A landscape with many valleys, sampled at points; each row gives a point and its height.
From any point a ball takes the steepest step (drop divided by distance) to one of its 2 nearest points. It stops when none of these is lower. Distance is the straight distance between rows; heights are no part of it.
k787 height 23.7: [120 168 101 117 108  62 108 157 116 132 185 110 136 135  47 148 128 142
  95  75]
k337 height 62.7: [ 93 145 135 113 150 130  77 175 105 164 136 130 141 117 152 167 180 113
 139 129]
k447 height 45.7: [119 155  87  96 152 127 112 152 124 113 202 169 123 144 119 165 117 144
 129  68]
k279 height 30.3: [101  48 145 122 124 130 125 107 196 170 129  91 133 124 155  63 153 100
 188 132]
k341 height 29.4: [104 114 128 137 120 174 115 140 172 129  97 120 120 112 152  53 197 117
 132 134]
k480 height 18.7: [107 149 157 127 156  70 129 108  89 144 160 151 126  99 105 144  62 143
 129  97]
k327 height 11.4: [124 180 114 119 137  75 156  68  74 160 156  91 152 102 131 158 102 109
 125 121]
k817 height 56.5: [168 157 119 141 138 123  92 127 130  88  93 150  72 161 129 159 150 156
 113  82]
k285 height 55.8: [167 121 119 114 138 104 196 120  61  83 165 116 161  92 113 125 114 110
 133 127]
k852 height 30.6: [ 64 122 144 141 136 142 159 160 120  92 102 129 131 115 152 221 163 110
 138 133]
k544 height 26.1: [157 106 125 124 166  61 136 162  96 116 134 104 130 102  88 151  76 113
  90 106]
k35 height 12.7: [163 163 141 126 100 100 142 104 128 176 190 121 142 114 116 128  53 152
 116 143]
k68 height 35.3: [134  91  77 141 103 154 143 145 150 106  69 116 140 159 134 171 161 171
  99 131]
k805 height 33.9: [124 115 202 143 147 118 106 142 119 152 102 158  98 115 139 145 103 115
 113 116]
k823 height 39.7: [107 134 101 189 130 175 148  96 161  91  52  98 121 146 115 118 150 167
 134 158]
k720 height 36.1: [125 186 134 107 128  66  96 135  86  94 148 144 127 116 115 160 157 129
 140  90]
k74 height 16.6: [153 171 116 112 108  86 120  68 107 167 118  54 141  90 158 131  92 113
 119 127]
k662 height 43.7: [138 123 110 134 124 158 179 115 161 114 111 146 129 128 151 129 129 134
 154 139]
k433 height 31.3: [106 127 174 205 101 189 153 104 141 122  41 106 138 144 155 128 165 124
 115 147]
k982 height 12.3: [139  81 152 130 144 165 149 158 166 140 132 143 103 111 123  69  83 113
 144 140]
k217 height 41.7: [111 121  69 155 146 175 157 114 179 106  84 131 124 119 128  93 144 161
 144 137]
k150 height 43.1: [ 88 151  74 138 160 188 164 110 164 134  97  86 121 121 128 103 135 114
 154 184]
k599 height 19.5: [144 108 125 117 142 140  96 133 140 142 114 142  91 111 120  68  92 135
  91 134]
k427 height 25.6: [146  72 142  86 135 121 109 139  99 139 148 119 115 103 122  44  97 109
 109 117]
k559 height 19.6: [104 150 105 148 135  36 150 130  91 131 167 126 119 120  42 151 110 127
 121  78]
k915 height 42.9: [120 133  93  97 199 115 116 161  97 118 180 172 119 145 105 161 112  99
 106 103]
k444 height 48.8: [ 92 114 129 118 110 170 159  68 153 150 126 138 114 168 131  52  99 133
 141 182]
k991 height 22.7: [118 151 122 155 162  51 116 166  96 125 148  86 136  82  60 160  92 134
 110  90]
k737 height 33.6: [109  65 161 174 123 186 127 132 198 127  99 126 133 125 147  81 173 110
 117 134]
k87 height 37.5: [136  98 201 113 161 126 106 148 100 156 133 162  82 157 113 113 110  94
 111 130]
k148 height 25.8: [131 124  91 127  99 163 135 160 148  97 109 111 173 121 143 173 181 133
 131 141]
k733 height 25.7: [166 117 113  97 161 142 126  81 117 182 156 123  98 186 137 124  83  82
 119 142]
k563 height 37.6: [ 76  66 126 124 102 123 146  96 138 124 128 179 167 140 164  85 186 139
 146 114]
k532 height 45.6: [178  91 123 154 123 143 152 101 150 132  67 121 105 174 131  79 158 134
 139 154]
k598 height 29.2: [135 136 135 114 148 111 151  85 100 152 131 158 114 141 148 150  93  93
 129 136]
k820 height 22.0: [103 167 146 120 123  78 108 135 115 139 159 158 107 122 127 194  80 153
 134  76]
k904 height 34.3: [139 163 130 105 145 143 119 124 115 142 198 135 117 116  87  82  48 129
 147 155]
k283 height 57.4: [161 155  86  98 126 105 175 137  98  80 169 119 165 119 115 167 137 111
 125 131]
k964 height 34.8: [ 80  29 152 122 135 124 166 143 102 137 137 132 153 126 117  91 134 118
 145 171]
k273 height 36.9: [165 121 144 171  92 191 150 167 192  48 115 144 130 133 124  92 173 141
 134 120]
k476 height 69.2: [129 158 101  94 141 122 112  86 106 171 131 139 137 120 190 144 134 131
 117  80]
k456 height 52.0: [142 129 110  90 128 147 170 125 108 119 159 141 159 111 158  84 159  96
 183 129]
k552 height 66.4: [149 174 123  96 166 107 103 115  95 171 155 106 116 111 142 128 116  76
 151  92]
k493 height 44.7: [177 136 124 138  75 148 128 158 153  33 120 160 116 131 110 128 148 159
 103 117]
k166 height 33.4: [107  66 125 117 142 150 184 122 157 130 123  97 134 125 118  95 116  94
 144 186]
k758 height 27.7: [116 116 159  96 122 144 102 114 118 178 138  93 126 148 139 120 108  89
 142 183]
k445 height 25.5: [ 75 126 186 195  98 198 153 115 167  85  78 128 142  89 143 114 139 122
 111 153]
k17 height 60.6: [174 165 109 112 143  91  94 119 114 128 120 161  81 148 128 129 123 108
 105 105]
k430 height 29.5: [135 206 101 133 103  68  87 114 123 123 141  98 123 121  91 150 151 131
 108  80]
k734 height 50.7: [ 99 104 122 116  95 135  96 155 113  81  81 134 145 112 149 125 191 169
 102 132]
k130 height 29.8: [139 160 199 156 129 101 115 101 134 161 105 135  99 114 139 147  72 107
 152 151]
k632 height 30.5: [177  90 131 144  99 163 137 173 184  84 112 136 126 115 119  47 152 123
 134 130]
k352 height 27.4: [104  70 140 106  93 134 147  99 142 190 107  87 160 115 192 102 165 103
 177 139]
k529 height 36.4: [113 160 155 190 119 156 145 107 146  92  51 110 112 148 131 145 135 143
  98 164]
k877 height 43.3: [ 74 102 138 138  85 143 112 135 144  98 102 165 153 105 159  85 203 172
 134 101]
k528 height 41.5: [109 116 114 156 127 143 143 145 161 113  77  98 136 164 135 235 159 149
  91 156]
k25 height 41.6: [129  89 155 133 134 143 142 203 105 124 157 142 160  88 135  97 114 163
 164 121]
k925 height 13.2: [112 125 102 142 107 198 117 162 166 129  94 113 165 150 145 138 200 141
 121 165]
k429 height 41.3: [161  65 104 175 143 136 131  85 161 133  68 136 133 184 133  84 194 155
 152 104]
k188 height 31.6: [159 150 127 118 135 115 126 101 102 120 145 153  98 112 101  82  29 125
 106 132]
k345 height 35.8: [ 97 133 125 139 128 120 125 147 133 102 106 121 123 150 126 244 159 130
 120 112]
k860 height 65.0: [118 130 147 104 166 109  76 152  82 187 151 101 123 121 147 138 137  92
 136 113]
k879 height 20.1: [ 90 117 196 164 117 164 160 156 125  87  96 127 138  75 138 120 126 138
 134 157]
k3 height 16.1: [145 120 170 126 113  73 149 111 102 168 172 163 145 123 125 152  57 148
 114 119]
k191 height 16.3: [166 191 105 130 121  92 121  84 146 161 160 121 124 151 116 128  63 149
 108 117]
k846 height 58.7: [ 84 165  98 108 146 124  91 100 104 125 108 142 105 141 126 103 138 151
 102 148]
k403 height 48.5: [137 147 126 102 156 128 142 148  60 121 159 149 152 104 156 111 162 107
 170  97]
k831 height 46.0: [151 185 116 164 132 166 115 132 164 116  84  79 113 110 118 137 138 113
 150 189]
k963 height 45.8: [158 165  79 141 139  95 106  80 107 164 104 106 131 180 150 199 144 154
 121  74]
k759 height 50.8: [153 141 100 138 126 109  94  95 117 129  57 129 109 156 161 159 148 171
 108  92]
k413 height 40.6: [139 128 129 113 135 142 133 176 120 146 171 113 160  86 121 119 110 122
 146 149]
k500 height 33.5: [ 97  87 101 159 102 154 144  86 156 138 104 143 161 164 171 106 191 151
 154 146]
k376 height 28.9: [166 115 161 128 157  81 131 152 106 121 133 157 101  98  92 116  55 113
  99 126]
k602 height 51.2: [119 103 162 120 104 171 122 137 160 130 145 168 122 188 105  96 114 132
  77 201]
k637 height 32.5: [177  98 122  97 145 112 123 161  72 101 136 122 143  80 139  69 118 134
 119  82]
k980 height 21.4: [144  90 138 118  95 151 113 169 157 126 124 120 148 105 138  78 170 113
 136 133]
k151 height 49.7: [ 91  72 166 110 100 176 125 104 147 156 114 135 117 179 124  71 125 123
 107 206]
k451 height 40.3: [113 129 159 120 181 123 109 165 105 127 160 167 109 153 104 143 121  93
 126 136]
k201 height 53.9: [155 103 132 143 122 162  93 159 173 140 135 157 107 191 101 123 118 141
  77 166]
k159 height 25.1: [ 76 148 108 134 137  94 120 124 154 136 132 123  92 119 114 235  85 157
 119  75]
k717 height 43.0: [128 157 138 105 125 127 125 128  84  79 164 181 128 124 139 121 142 134
 137 102]
k681 height 26.3: [120  78 104 164  87 176 117 123 161 157  95 116 170 172 148 116 204 164
 116 141]
k251 height 31.0: [139 160 138 116 124 127 116  81 114 175 109 108 121 151 170 137 123 100
 147 152]
k794 height 21.3: [166 184 121 148  90  65 138  84 134 180 105  81 128 120 126 173  77 122
 138 141]
k753 height 60.2: [197 146 131 102 133 100  87 152 128 146 173 140  94 159 108 131 133  88
 122 116]
k749 height 49.2: [143 127 106 106 134 170 105 185 161  96 164 179 103 153 127 170 127 155
 130  72]
k485 height 67.8: [169 176 117 100 152 122 118  69  92 140 154 130 137 110 153 114 130 107
 115  75]
k360 height 44.2: [130 151 113 133 132 174 127 126 142 108 102  86 104 119 111  77 131 109
 142 199]
k311 height 25.9: [119 191 157 152 111 113  89 106 143 142 101  99 114 102 125 161  91 158
 136 141]
k819 height 28.0: [ 67 118 127 122 144 133  96 143 132 110 105 134 113  95 136 207  97 168
 104  85]
k849 height 37.1: [117 161 137 108 153 115  93 154 101 161 196  93 136 103  87 118  86 116
 150 144]
k216 height 52.6: [140 140  97 115 128 121 165 150 114  41 133 131 140  62 140 136 130 143
 148 104]
k113 height 60.3: [ 77 127 134 121 152 148  90 136 109 156 123 149 126 113 136 113 152 124
 114 159]
k42 height 21.1: [184 136  97  98 127 121 117  90 134 169 166  86 119 156 119 104  83 113
  89 136]
k353 height 20.7: [101 186 144 134  74  65 136  99 133 166 148 157 119 136 107 195 109 149
 153  56]
k428 height 38.2: [162  77 144 126 136 121 148 190  67 122 176 111 166  85 149  71  94 169
 135  87]
k144 height 56.4: [101 148  89 113 101 104 106 111  96  87 104 140 143 152 127 142 177 163
  89 151]
k515 height 57.2: [174 138 139 124 132 112  71 174 167 154 169 154 104 178  77 151 121 120
  98 149]
k167 height 70.7: [127 139  72  92 155 130 121 131 105 145 150 128 162 132 156 174 150 118
 127 108]
k62 height 37.2: [128  55 135 173 147 145 124  96 208 143 105 125 113 174 141  76 188 109
 151 125]
k635 height 40.9: [137 141  68 141 126  88 131 120 123 120 104 109 116 150 132 234 153 134
 113  95]
k21 height 47.8: [135  96 131 155 106 151 168  58 151 125  90 130 126 167 136  70 144 109
 161 179]
k742 height 46.7: [135 145 132 115 144 168 145 160 143 111 127 185 113 139 147 168 124 131
 156 107]
k612 height 5.6: [141 125 162 129 154 167 152 155 143 101 138 159 115 115  98 106  97 102
 147 165]
k386 height 13.4: [126 144 182 158 130 134 153 142 145  79 102 138 102  96 108 137  96 118
 129 160]
k928 height 26.0: [ 39 128 156 139 142 146 139 134 112 102 116 148 133  94 138 172 126 164
 129 132]
k232 height 59.2: [160 169 125 130 106  73 155 167 125 112 193 124 165 139  89 188 134 126
 128 130]
k969 height 22.8: [ 98  75 144  76 107 152 119 131 104 177 133  69 152 128 175 108 143  90
 160 153]
k267 height 54.2: [131  73 126 110 132 114 192 128  72 101 154 141 160 107 134  81 147 118
 162 123]
k79 height 49.8: [170 145 124 124 102 110 138 185 137  46 131 123 129  91  89 151 132 154
 123 119]
k387 height 32.0: [114  55 104 106 110 160 133  98 171 155 128  68 131 147 132  54 128 109
 141 155]
k81 height 15.9: [ 99 185 132 122  97  57 117  87 101 175 174 121 160 120 105 158 107 136
 127  92]

Where does a ball stop that starts at each point below?
k831: k612
k21: k980
k749: k327
k25: k612
k413: k559
k285: k559
k144: k925
k360: k612
k742: k612
k476: k925

Call two points neighbours if one is among the 2 nearest of the other. Go from one point of each pair to the other, from neighbour to neighbour, staying as low as possible. Name the highest point that can't be avoided.
k327 / k612: k749
k980 / k925: k283
k559 / k612: k25
k327 / k925: k528
k928 / k327: k819
k35 / k969: k251
